Each row is a point on a landscape with many peaks, with its height.
A climber steps from a point to whichever of its 2 nearest points has the largest rise for the distance, and stops where none of them is higher. Distance is the straight distance between rows; heights are no part of it.
J_395 height 835: [147 132 202 120 133 123 120 138  17 114 142 139 132 128 164 110 137 113
 133 163 156 156 114  90]
J_306 height 503: [143 197 166 119 139 132  98  97 109 147 134 126 130  73 108 123 177 137
  66 131 181 104 109 136]
J_387 height 641: [129 102 123 130 111 130 113 195  61 117 112 142 136 138 182 109 111 134
 180 168 114 133 178 124]
J_131 height 146: [126 178  98 114  74 170 108 166 156 171 102 126 182 128 115 113 130 149
  57 110 134 107 149 124]
J_556 height 419: [120 130 112 115 149  69 122 120 133 124  87  87 106  72  88 205 137 160
 127  77 124  83 126 152]
J_28 height 462: [163 151 149 128 121 110 125  69 155 103 172 107  75  66 102 132 165 131
  80 130 138  89  91 140]
J_72 height 485: [102 108  81 153 197 105 142 142 157 100 131 163 121 120 102 130 127  99
 165  83 123 167 107 125]
J_920 height 374: [100 111 116 117 138  78 147 148 126 110  92  94 105  95 105 198 110 161
 141  84 104 103 132 140]
J_710 height 589: [110 129  73 128 155 159 109 141 113 175 125 149 201 189  75  95 119 115
 157 150 150 190 166 107]
J_207 height 417: [136 136 128 111  99 120 110 108 146 132 143 120 153 155 121 115 116 135
 113 133 127 152 124 139]
J_324 height 332: [169 189 118 127 101 124  79 117 143 129 159 125 107 101 142 107 164 110
 111 149 166 114 140 147]
J_642 height 131: [115 118 139 111 138  95 143  90 118 102 162 185 119 116 142 106 132  99
 140  89 123 220  45  81]
J_19 height 149: [106 129 138 125 151 100 148 109 118  95 146 185 115  93 123 124 144 124
 124  78 134 187  72  98]
J_728 height 522: [164 137  88  93  73 131  97 198  85 134 117 162 170 113 176  89 120 164
 137 124 141 154 165 122]
J_613 height 221: [150  99  67 145 101 102 130 140 202  91 123 145  70 114 154 145 127 123
 168 108  93 111 128 157]
J_171 height 197: [ 80 125 144 148 191 157 152 141 111 126 119 162 141 157 116  96 133 101
 126 129 136 168 108  97]
J_974 height 306: [113 128  90 151 131 145 114 174 158 130  92  96 107 142 152 147 124 122
 153 148 114  84 193 147]
J_663 height 498: [ 97 145 165 123 132 108 159 130  91  98 105 137  96  77 121 165 129 152
 102 108 123 131 108 138]
J_460 height 569: [136 134 122 135 126 111 113 150 105  93 156 175  82 119 193  88 129  82
 185 154 125 173 122 110]
J_914 height 284: [116 114  55 119 150  64 126 135 168 117 106 132 138  81  73 194 117 160
 139  42 102 135 116 138]
J_254 height 722: [189 138 110 136 116 155  82 128 146 152 150 116 178 166 130  76 136  98
 142 161 166 131 150 140]
J_69 height 308: [121 127 117 100  47 152 148 138 160 135 109 111 130 138 159 129 112 157
  80 101  81 116 138 115]
J_568 height 460: [143 123  99 136 205  82 127 107 160 131 118 138 148  61  55 173 165 141
 117  64 131 115  97 143]
J_477 height 235: [142 152 116 150 138 185 109 167 122 128 132 153 151 133 145  75 154 106
 105 143 153 138 140 118]
J_804 height 536: [172 118 176 111  83 108 114  47 125 125 180  88 126 147 125 131 117 123
 123 155 141 126 104 141]
J_861 height 654: [185 146 141 131  66 180 113 130 120 122 174 142 116 119 168  72 140 125
  80 163 132 116 127 121]
J_379 height 186: [122  97 181 125 128 141 171  81 175 149 127  85 152 137  68 169 115 158
  63  98 118  93  90 143]
J_521 height 351: [173 116 122 125 148  89 134  70 163  88 173 140 116  84  98 135 149 117
 116  90 124 135  69 137]
J_614 height 804: [172 126  99 152 142 156  80 139 119 153 160 143 169 183 139  81 140  81
 173 175 160 167 149 109]
J_479 height 316: [108  87  90 118  99 107 149 162 163 100  83  90  91 112 143 199 119 147
 157  69  49  92 129 113]
J_143 height 459: [103 110  92 151 179  83 131 139 136  87 135 165 113 130 129 126 128  92
 204 117 127 170 113 131]
J_385 height 918: [158  99 193 119 115 137 131 134  36 115 157 139 124 151 186  84 118 118
 148 171 138 142 128 108]
J_560 height 632: [125 113 114 124 153 175 124 143  97 169 122 157 209 177 105  77 125 132
 149 147 150 184 135  94]
J_985 height 727: [104 146 123 140 150 155 109 124 108 191 102  91 206 160  56 153 129 147
 108 146 166 109 163 137]
J_34 height 453: [109 142 183 124 149 111 156 111 108 119 105 114  91  69 103 175 147 162
  74 114 132  98 104 151]
J_148 height 291: [106  98 144  93 122  63 148  94 126 134 103 108 158 141  82 186  93 166
 135  95 114 146 118 126]
J_302 height 384: [146 135 122 144 106 179 105 177 145 161 113  78 142 139 143 134 137 138
 122 157 150  63 193 147]
J_976 height 768: [104 117 188 118 147 113 145 125  52 112 153 178 126 133 180  92 112  99
 162 136 129 192  83  72]
J_768 height 239: [134 173  70 124  95  93  75 154 171 123 110 123 100 102 137 149 139 126
 141 123 136 103 173 167]
J_347 height 523: [154 118 122 149 118 100 118 132 132  84 159 155  63 123 180 110 132  84
 181 159 117 152 124 145]
J_578 height 814: [124 169 143 129 150 144 117 105 131 129 136 154 147 110  95 125 164 110
  92 110 160 161  74 111]
J_822 height 461: [103 121 150 145 169 114 138 127 133 120 115  81 107 105 107 164 135 128
 125 134 134  77 141 154]
J_225 height 333: [112 128 146  93 103  86 129 113 105 143 107 110 165 158 103 157  86 163
 131 120 121 151 139 128]
J_64 height 198: [132 190  72 133 113 118  79 173 123 118 119 145 106  81 154 128 150 135
 130 131 151 115 180 158]
J_452 height 317: [106 102  58  97 132  74 125 123 163 139 104 112 160 135  66 179 104 159
 151  66 106 151 122 124]
J_296 height 595: [176 124 181 126 101 116 116  62 114 129 192 105 118 164 152 101 122  96
 148 170 142 141 102 127]
J_776 height 609: [ 83 111 166 129 181 108 145 103  80 131 131 152 154 157  91 129 114 103
 159 133 137 196  96 104]
J_464 height 657: [151 121 167 149 128 147 118 160  85 117 144 102 106 130 166 108 131 103
 144 186 143  90 165 149]
J_153 height 110: [127 132 130 116 104  84 129 101 124  96 185 194 103 118 180  87 127 103
 161 103 120 210  77  81]
J_785 height 92: [138 137 101 119 112  69 123 106 140  79 171 185  87 104 169 106 126 100
 167 103 126 196  89 115]
J_855 height 463: [174 164 153 133 136 156  72 134  93 178 136 105 185 122 110 106 165 120
 105 171 201  96 154 135]
J_56 height 338: [107 126 100 156 143 160 114 172 144 160  97  78 138 158 121 148 120 128
 154 165 136  80 197 147]
J_434 height 242: [145 158  98 139 107 162 120 121 172 104 161 163 110 123 144  80 144 107
 102 124 124 148 115 130]
J_454 height 179: [148 170 102 125  72 169 103 144 179 148 125 106 135 121 140 119 138 142
  79 126 123  86 156 141]
J_948 height 407: [135 125  66 130 148  62 108 131 156  91 123 127 107  93 105 172 127 131
 177  91 120 121 138 152]
J_884 height 220: [143 144 110 154 126 175 137 124 178  96 160 146  76 121 158  80 163 105
 106 142 118 103 120 149]
J_455 height 457: [113 143  95 122 132  77 121 146 126  85 125 152  92  98 151 147 120 133
 161 112 127 135 132 153]
J_118 height 527: [ 51 107  83 136 198 133 159 147 113 146 100 158 148 152  74 142 105 137
 164 109 124 174 144 117]
J_992 height 252: [121 167 122 137 106 162 130 113 170 122 136 126  81  76 123 116 160 144
  54 112 135  76 116 143]
J_151 height 189: [182 128 115 153  98 144 111 116 166  99 178 140  50 118 186  91 147  99
 142 189 122 111 134 142]
J_462 height 90: [120 144 116  88  68 130 123 110 149 171 112 126 197 160  96 138  96 170
  85 100 115 156 121 114]
J_30 height 230: [128  84  56 138 158 112 156 144 193  99 120 154 114  97 118 155 118 136
 136  51  86 142 111 127]
J_369 height 47: [155  90 179 108  89 122 132 101 111 134 157 126 125 177 173 104  91 138
 155 162 105 135 125 125]
J_941 height 229: [ 56 130 117 116 164 132 159 142  99 174  70 134 177 144  40 188 104 168
 118 113 126 159 138 118]
J_132 height 134: [116 103 125 144 116 178 145 155 170 142 102  95 136 173 130 127 109 127
 117 133  99  93 163 133]
J_282 height 574: [163 126 112 115  74 125 102 204  80 119 122 163 131 108 197 104 116 147
 153 147 134 133 166 127]
J_799 height 240: [106 132  85 113 103 160 117 175 119 186  77  99 193 166  95 156 106 152
 118 127 122 127 178 106]
J_348 height 70: [155  93 148 108  61 122 134  91 154 146 145 107 131 187 162 121  89 138
 149 150 100 128 126 141]
J_277 height 505: [103 103 146 148 192 102 133 122 104 135 123  85 146 165  92 150 105 111
 177 163 143 124 150 140]
J_480 height 258: [162 172 105 146 114 193  94 166 140 126 152 160 140 102 164  74 171 104
  96 149 157 126 139 121]
J_755 height 575: [ 96 105 185 139 194  98 162 109  84 106 123 134 123 126  95 146 124 112
 151 126 140 154  81 121]
J_391 height 444: [140  77 163 149 150  92 162  86 122  72 179 136  53 123 166 112 121  84
 180 142  95 127  87 129]
J_187 height 394: [172 166 180 119 118 126  91 123  54 129 153 125 128  93 142 105 160 120
  93 167 180 117 116 116]
J_789 height 809: [166 103 150 129 113 161 116 140 101 140 142 129 158 171 167  79 123 118
 139 162 141 133 140 116]
J_539 height 130: [154 161 107 154 114 150  94 165 142 121 125 116  76 103 168 117 152 114
 123 168 140  68 175 161]
J_145 height 255: [116 122  58 113 140  77 131 129 171 100 132 170 121  76 103 152 135 153
 134  47 112 150 109 140]
J_135 height 707: [134 113 195 109 128 100 144  89  72 114 163 142 127 155 158 104 117 107
 155 150 124 180  86  93]
J_519 height 593: [163 131 166 142 103 127 120 126  89 105 164 108  57 112 185 107 135 107
 138 189 129  97 148 151]
J_819 height 433: [112  82 159 105 106 135 185 111 146 125 132 145 104 167 185 102  79 154
 137 110  59 128 108 113]
J_964 height 373: [102 126  64 145 200 106 122 130 159 133 111 123 152 129  59 156 137 123
 153 108 141 126 142 139]
J_90 height 183: [129 101 131 174 180 170 133 126 182 111 153 130 108 169 140  86 144  72
 142 156 126 117 128 139]
J_103 height 413: [140 104 170 149 153 132 149  89 124  92 183 131  67 150 166  96 136  73
 159 147 117 144  76 100]
J_229 height 350: [162 157 188  99  92 126 106 125  55 138 140 116 145 106 141 127 139 149
  99 151 163 115 135 131]
J_507 height 344: [ 97  79  92 104 125  78 158 154 139 106  87  91 109 104 116 197 108 158
 155  57  74 115 129 121]
J_265 height 628: [115 189 158 145 193 140  94 103  97 185 103 115 174 117  63 137 180 123
 116 154 192 112 130 136]
J_790 height 474: [159 130 120  88  69 138 106 178  69 147 112 156 187 115 147 101 119 168
 109 125 145 148 142 109]
J_975 height 385: [147 119 145 140 146 136 137  83 152 107 178 151 104 156 158  82 153  64
 135 139 136 169  73  88]
J_498 height 535: [217 134 146 127 118 173  80 148  87 160 151 118 183 122 134  69 159 119
 113 162 192 101 136 119]
J_973 height 175: [ 96 100 175 154 205 139 186 114 118 100 130 169 105 120 121 121 147  84
 131 103 115 173  53  79]
J_895 height 762: [ 98 181 115 157 208 137  99 143 100 144 119 153 146 101  87 124 174 100
 129 134 185 145 123 125]
J_825 height 298: [141  85 112 104  57 161 132 181 111 160 100 115 163 183 179 123  95 156
 152 138  94 118 170 106]
J_319 height 180: [100 104  92 127 142 137 136 112 188 176  94  75 162 168  61 166 108 145
 115  97 113 109 135 134]
J_525 height 307: [121 151 191  96 115 109 125 121  48 124 110 132 147 111 125 156 119 158
 105 146 152 135 123 130]
J_304 height 759: [ 99 133 136 130 152 111 129 157  51 108 122 161 134 135 144 119 115 121
 164 142 145 172 140 110]
J_979 height 649: [153 129 180 115 118 108 117  66 105 117 180 121 134 162 135 105 123  98
 147 147 152 180  85 104]
J_267 height 378: [157 131 130  89  41 167 118 156 106 173 107 108 193 151 134 108 104 165
  82 117 125 106 141 107]
J_45 height 187: [ 76 136 161 152 197 170 168 127  87 124 122 174 134 145 114 116 146  86
 122 125 134 189  68  76]
J_701 height 555: [ 77 118  64 129 166 147 130 148 115 169 115 145 177 173  69 130 100 126
 167 133 137 184 169 122]
J_978 height 208: [ 87 134  89 118 104 142 116 139 154 188  76  64 177 167  70 179 110 146
 113 108 118 103 154 118]
J_504 height 772: [124 189  93 108 114 114  82 129 116 190  91 108 206 123  75 150 124 152
 106 120 166 124 158 141]
J_622 height 642: [159 147 121 129 117 162  91 116 137 176 145 115 221 168  99  80 132 116
 100 151 169 145 139 120]
J_868 height 878: [119 179 119 130 161 117 100 113 131 112 141 162 120  89 108 126 169  91
 120 101 165 169  79 110]
J_832 height 278: [129 146  68 147 102 126 101 168 170 119  95 127  98 129 160 143 136 123
 157 135 116  96 177 154]
J_250 height 629: [160 129 126 115 112 123 103 136  79 120 165 189 132 142 195  80 131  95
 179 142 136 189 126  89]
J_968 height 405: [140 149 154 127 139  99 140  87 134 118 137 120  99  50  96 164 164 158
  72 105 139  83  77 145]
J_639 height 116: [120 158 108 107  87 158 109 140 137 186  99 141 214 147  83 117 108 157
  74 104 132 148 129 109]
J_310 height 645: [105 107 142 128 173 129 132 104  83 147 136 138 174 197 100 111 107 109
 174 150 141 183 127 101]
J_375 height 213: [133 168 134 129 101 140 110 127 156 138 122  94 115 103 132 138 145 151
  76 127 131  62 150 153]
J_821 height 815: [109 190 102 147 203 127 102 128 131 132 123 162 142 101  93 135 172  80
 133 112 180 168 101  99]
J_228 height 111: [152  93 144 148  81 188 144 129 190 156 143  85 130 182 159 109 117 118
 112 145  97  90 154 141]
J_841 height 108: [111 131 124  96  90 134 147 118 179 146 107 141 170 144  94 134 103 164
  70  82 101 145 110 116]
J_719 height 244: [107 107 221 119 125 148 166 114  97 140 109 103 141 145 125 141 110 150
  82 134 119 119 112 126]
J_760 height 820: [ 89 123 146 127 155 114 156 142  68 106 138 185 124 135 186  90 114 113
 169 130 112 178 115  94]
J_43 height 608: [ 80  79 120 135 169 131 153 114 113 151 122 150 165 206 118 109  82 124
 184 137 105 174 139 109]
J_177 height 423: [155 118  92 141 185  79 115  88 170 116 141 122 129  74  75 166 160 127
 123  82 138  96 104 161]
J_438 height 377: [157 171 116 124 106  92  92 100 145 101 156 132  90  91 136 127 146 119
 121 147 146 118 119 153]
J_630 height 249: [148 117  76 145 101 108 110 146 183 105 113 135  75 134 165 146 122 112
 179 147 105 109 165 159]
J_124 height 602: [198 132 153 129  90 200 105 151  98 137 163 138 147 124 162  53 153 122
  89 160 160 111 126 116]
J_923 height 331: [160  94 106 101  25 153 128 154 152 160  95 123 135 179 198 123  95 141
 160 149  74 116 166 114]
J_853 height 288: [138 162  83 128 130 129 134 132 177  98 126 129  79  48 129 137 166 153
  81  81 118  72 121 143]
J_714 height 214: [169  92 113 141 104 107 143  92 174  87 167 126  42 114 163 135 128 114
 152 142  91 104 114 157]
J_587 height 370: [141 116 120 136 127 100 111 114 148 121 138 108 118 155 135 135 120 117
 149 144 128 124 142 151]
J_157 height 411: [139  75 171 135 136  98 154  86 141 102 152  77  86 124 127 151 108 116
 141 132 105  87 113 154]
J_339 height 408: [145 103 154 126 134  92 149 103 142 103 129  72  97 105 110 180 121 144
 126 117 115  81 122 159]
J_980 height 658: [120 191 126 114 134 116  89 133 119 164  94 105 168 102  88 151 141 143
 102 134 163  98 164 151]
J_669 height 383: [177 133  97 137 181  83 109  79 171  99 167 130 113  70  84 139 163 102
 130  93 135 129  88 152]
J_522 height 680: [ 98 152 159 128 153 161 145 133 130 138  98 145 136 111  98 128 144 143
  63 115 140 120 112 131]
J_362 height 563: [ 95 181 122 116 157  87 104 130 120 149  82 115 145  87  81 178 142 159
 108 103 168 104 143 149]
J_607 height 699: [130 122  91 107  95 122 104 169  81 138 138 192 153 149 185  86 105 127
 185 131 139 195 146  99]
J_221 height 504: [ 79 140 129 144 173 132 137 150 121 137  88  93 131 114  89 173 122 143
 134 125 140  95 165 140]
J_343 height 363: [160 115 131 143 105 106 120 113 166 122 141  77  78 140 136 155 128 114
 151 154 127  87 159 173]
J_70 height 518: [162 161 151 150 140 134 115  61 165 133 168 104 103  86  91 117 186 115
  83 136 169  86  88 145]
J_53 height 496: [144  92 212 139 127 114 150  67 107  96 183 100  66 123 147 110 119 106
 124 170 125 114  84 132]
J_184 height 342: [137 124 137  99  46 182 145 145 139 153 115 120 176 160 151 109  98 167
  76 106  96 130 130 103]
J_287 height 564: [109 124 157 138 138 148 160 129 110  90 134 133  89 114 153 110 141 116
  98 141 118 122 114 129]
J_386 height 734: [128 148  96 140 162 137  96 137 118 137 148 153 165 164 123  95 142  74
 174 144 165 198 127 103]
J_749 height 480: [149 143 127 107  69 122 116 137 108  95 157 176  97 109 194  92 122 137
 132 132 117 161 122 124]
J_888 height 477: [100 100 162 113  98 138 197 130 140 100 127 123  85 131 165 122 109 150
 100 105  71 106 113 116]
J_892 height 492: [131 121 145 108 106 142 119 183  60 153  96 111 179 132 142 138 115 167
 123 154 141 107 173 117]
J_772 height 682: [117 114 118 131 168 137 115 127  83 147 139 160 185 185 122  92 122  96
 176 149 148 201 118  72]
J_812 height 451: [150 195 183 139 160 143  83 111  76 159 130 118 139  84 118 114 182 112
  86 155 193 106 109 128]
J_620 height 548: [111 119 134  98  83 158 143 199  48 154  80 132 182 131 138 138 102 177
 106 117 123 126 157  98]
J_134 height 257: [ 96  87 133 127  96 112 172 152 133 102  99 116  81 141 186 152  98 146
 166 109  54 104 143 122]
J_427 height 429: [175 163 120 112  65 111 101 108 120  96 168 147  68 102 172 110 139 124
 121 161 132 139 121 140]
J_381 height 132: [112 123 127 112 121 136 171 104 172 132 108 144 138 110  93 145 126 159
  68  67 100 133  87 129]
J_195 height 164: [140 176 111 146 129 117  95 166 104  93 128 141  64  73 171 113 150 117
 136 158 139 110 164 151]
J_986 height 362: [160 132  62 126 135  63 110 129 166 100 133 124  95  50 112 177 142 146
 138  77 121  98 134 156]
J_478 height 708: [160 158 154 129  80 155 118  95 115 116 176 135 107 102 152  85 149 129
  74 155 139 123 102 125]
J_795 height 23: [182 105 158 118  72 115 116 106 112 125 167 143  93 158 195 107 117 112
 170 193 116 133 134 135]
J_114 height 323: [139 113 146 124 147 122 159  79 157  93 160 139 102  96 107 126 136 128
 101  98 115 121  74 134]
J_698 height 275: [101 123 208 116 128 127 150 141  58 139 106 117 143 127 126 160 104 156
 106 138 134 118 134 130]
J_679 height 538: [ 94  99 167 155 211  97 148 113  94 116 126  94 122 132  90 163 121 103
 176 144 146 119 124 145]
J_984 height 813: [122 144 105 123 151 154  99 152  83 191  99 121 216 160  61 130 123 147
 135 151 163 131 174 123]
J_929 height 643: [ 81  88 122 121 165 118 168 109 139 134 117 138 147 170 108 132 104 129
 143 107  98 159 119 120]
J_227 height 521: [173 137 117 115  61 135 108 165  88 108 142 165  93 109 202  88 115 139
 135 155 104 141 152 127]
J_409 height 243: [154 106 124 122  95 137 151  98 196 100 160 123  78 121 153 112 116 131
 112 127  92 108 113 146]
J_657 height 206: [ 60 151 111 131 181 170 146 156 103 177  80 161 180 134  48 146 129 152
  99 115 143 161 126 120]
J_7 height 253: [ 75 125 121 112 154  92 142 117 110 154  79 111 165 142  57 188 102 171
 117  96 127 138 120 127]
J_75 height 771: [121  87 175 139 127 171 158 148 107 117 135 120 113 161 191  91 113 121
 137 162  99 121 141 121]
J_871 height 702: [113 105 111 123 125 125 131 166  94 135 111 151 152 172 159 110  93 137
 190 147 114 156 174 119]
J_432 height 199: [142 114 138 164 133 197 135 128 176 115 150 132  98 156 162  78 145  81
 121 154 119 125 124 129]
J_261 height 91: [157  89 137 136  66 152 135  94 194 144 155 104 119 190 159 114 112 123
 136 153 104 107 137 142]
J_440 height 519: [113 111 166 132 116 171 184 117 143 102 136 129  80 111 140 116 131 150
  70 120  97  88 108 128]
J_414 height 292: [135 126 121 120 129 134 149  87 194  95 161 161 126 127 121  96 136 119
  98  82 117 160  71 120]
J_851 height 570: [132 140  85  94  88  76  93 138 147 135 104 105 148 148 114 178 106 145
 166 117 125 132 157 146]
J_415 height 554: [102 134 131 129 178 127 162 131 149 142  82 123 131  79  67 182 152 157
  81  79 127  93 102 144]
J_496 height 843: [160  95 191 139 113 164 147 126  73 117 161 134 107 142 201  66 125 110
 135 178 119 120 123 111]
J_239 height 366: [132  87 112 111  68 146 145 138 166 142 110 124 108 179 196 127  96 141
 154 126  65 122 151 117]
J_612 height 635: [ 73 129 122 127 137 161 168 184 113 131  77 147 143 130 138 129 111 147
 109 114 107 130 151 117]
J_350 height 663: [118 161  84 113 104 102  90 133 136 155 102 120 178 153  87 158 111 145
 129 119 150 151 155 130]
J_255 height 591: [ 72 124 121 112 121 163 156 200  72 152  69 148 177 132 122 143  96 169
 108 103 117 143 164 102]
J_534 height 158: [119  99 110 133 121 146 142 114 190 158 122  81 156 178 107 143 103 130
 115 109 115 111 133 138]
J_122 height 424: [160  96  94 134 126  84 110 106 193 122 117  72 100 134 116 183 122 116
 178 127 124  81 150 169]
J_299 height 166: [129  87 128 166 167 139 143 133 160 114 140 140  96 179 151  97 122  68
 193 166 104 131 138 140]
J_548 height 724: [157 105 168 146 111 158 119 130 130 133 149  91 131 153 158 114 119 109
 135 180 143 103 162 144]
J_215 height 320: [144 135  83 131 126 101 134 130 174 103 125 108  87  51 114 173 149 148
 107  84 111  65 132 151]
J_673 height 573: [161 177 170 134 120 150 104  72 132 155 168  94 115  88 110 109 174 111
  63 143 180  89 101 140]
J_199 height 617: [ 89 147 138 144 165 166 155 149 164 141  76 126 118  93 105 149 142 152
  62 102 128  77 127 140]
J_553 height 372: [118 122 150 118 120 122 123 123 101 148 124 110 172 155 116 135 108 146
 131 142 146 150 142 129]
J_753 height 481: [148 103 149 137 129  79 139 106 125  87 164 149  52 129 189 109 107  83
 195 167 100 127 116 134]
J_268 height 557: [ 67 169 116 145 170 158 142 177 128 156  63 116 136  94  95 167 146 153
  87 114 139  82 162 133]
J_891 height 540: [148 112 189 139 114 132 145  97  93  92 178 114  53 105 171 106 130 116
 111 176 122 101 114 128]
J_742 height 506: [103 151 109 118  97 109 132 166 108  89 110 144  84  85 165 147 115 152
 131 117 103 116 157 144]
J_623 height 571: [104 171 144 153 185 144 114 109 153 174 109 115 158 114  53 141 160 127
  89 123 171 101 124 151]
J_513 height 592: [ 71 123 111 123 117 132 153 177 133 115  75 122 114 119 146 152 108 162
 118  93  90 118 142 117]
J_408 height 265: [122 141 113 124  98 157 135 111 180 102 158 183 112 124 160  71 134 114
 103 104 109 178  89 105]
J_147 height 487: [112 167 138 129 175  67 118 119 113 128  94 105 111  61  86 183 152 147
 111 107 156  81 121 150]
J_275 height 733: [148 139 149 140 135 126 106 132  87 123 150 124 140 156 145  97 133  99
 151 168 156 152 127 118]
J_359 height 450: [160  78 185 143 119  97 159  68 140  90 182  83  52 118 140 134 120 111
 139 155 108  93 104 151]
J_518 height 507: [ 68 107  82 151 202 128 146 144 131 123 125 175 141 151 102 118 112 106
 171 103 124 189 121 102]
J_271 height 760: [119 105 115 108 116 112 114 146  99 138 134 167 163 170 165  91  94 132
 182 135 118 190 145 102]
J_665 height 218: [106 105 194 118 125 145 172  86 138 140 116 110 141 149  99 140 111 151
  81 114 117 122  98 137]
J_502 height 464: [114 106 125 137 157  95 117 121 128 148 112  69 141 178  94 169 103 122
 191 166 144 110 173 154]
J_349 height 348: [ 88 121  55 122 176  97 137 124 161 151  93 122 159 127  46 178 119 145
 142  81 124 138 145 135]
J_471 height 607: [126 127 159 147 174 112 142 110 108  91 151 124  75  96 135 124 152  94
 126 135 140 125 100 127]
J_101 height 752: [111 162 164 134 147 155 118 115 109 152 115 156 167 131  87 118 156 133
  78 125 159 164 100 119]
J_300 height 163: [109 120 146 141 197 110 164 116 121  94 136 176 110  84  99 137 158 100
 132  78 132 177  56 101]
J_523 height 185: [171 134 103 145  87 122 120 100 166  76 181 142  28  88 159 102 149 116
 133 154 106 103 107 147]
J_739 height 418: [166 143 129  90  66 136 102 154  97 169 114 118 210 135 123 122 114 166
  96 126 148 123 144 122]
J_52 height 412: [100 132  76 149 188 114 108 137 144 154 106  91 149 160  73 161 131 108
 178 153 148 112 183 148]
J_188 height 725: [ 94  90 155 152 166 170 171 141 122 106 135 147 112 163 175  84 116 101
 144 145  93 133 126 115]
J_893 height 437: [135 135 130 128  99 161 110 195  94 165  90  83 156 135 135 148 124 152
 116 145 136  76 182 127]
J_872 height 212: [102 137 129 141 165 174 133 163  99 129 119 153 161 141 122 101 138 115
 119 142 146 154 133 109]
J_238 height 273: [152 123 126 113  62 135 143 107 153 112 143 120 104 133 167 124 114 151
 106 128  97 105 130 129]
J_786 height 655: [ 97 161 116 133 172 154 116 130 137 198  88 117 203 140  36 153 135 152
  97 125 163 115 142 142]
J_26 height 488: [140 125  95 121 102  90  93 129 166 139 103  74 114 144 119 195 108 132
 174 131 120  94 159 155]
J_407 height 705: [111 178 133 157 205 139  92 125  88 161 124 123 161 123  81 131 179  85
 140 163 205 143 134 106]
J_540 height 157: [115  96 139 131 142 164 176 102 196 120 116 102 126 124  84 151 129 158
  74  88 101  96  95 135]
J_794 height 501: [127 112 109 119 191  90 147 111 149 130  99 117 154  75  51 203 149 164
 100  59 118 113 100 144]
J_793 height 644: [168 173 168 119  76 139 106  62 130 126 181 118 106 104 119 110 149 133
  65 152 161 113  94 135]
J_650 height 211: [155  86  57 129 127  88 147 148 193  87 125 143 100 103 129 162 124 144
 152  66  73 119 127 142]
J_531 height 264: [121 111  81 113  97 172 119 184 126 163  81 114 185 174 134 128 108 152
 136 128 108 128 180 108]
J_653 height 681: [ 78  93 137 139 157 141 179 141 130 115 108 137 126 154 147 126 108 133
 129 119  92 138 133 118]
J_102 height 549: [ 84 145 128 103  99 113 152 161 109 104 100 139 109  94 148 154 117 164
 103  98 112 123 140 125]
J_61 height 397: [ 99  81 126 101  78 139 162 127 150 152 113 136 133 183 185 113  78 156
 151 110  60 136 128 108]
J_599 height 147: [124  72 120 157 149 105 155 130 155 107 127 132  83 157 169 124  98  92
 211 153  84 114 141 150]
J_140 height 287: [120  77 108 120  81 118 158 146 165 103 101  92  64 130 161 172 116 144
 149 104  59  81 135 129]
J_224 height 293: [176 191 107 131 100 157  68 129 128 138 156 141 145  99 134  77 173 111
  97 151 174 122 138 128]
J_418 height 661: [135 165 145 150 166 125 102 124 112 113 143 119 103 114 135 110 147  90
 128 154 164 128 120 132]
J_234 height 473: [157 124 147  98  79  84 127  69 142 116 160 124 126 144 124 133 114 138
 128 124 124 151  98 136]

Where does a climber stop that starts at each point below?
J_103 => J_271
J_974 => J_612
J_479 => J_504
J_224 => J_282
J_799 => J_789
J_408 => J_868
J_157 => J_789
J_300 => J_282
J_131 => J_612
J_369 => J_789
J_339 => J_868

Two climbers start at each pair of points below. Name the first point that both come to, or write none.
J_195 and J_630 => J_832
J_794 and J_914 => none
J_30 and J_518 => J_772
J_143 and J_679 => J_772
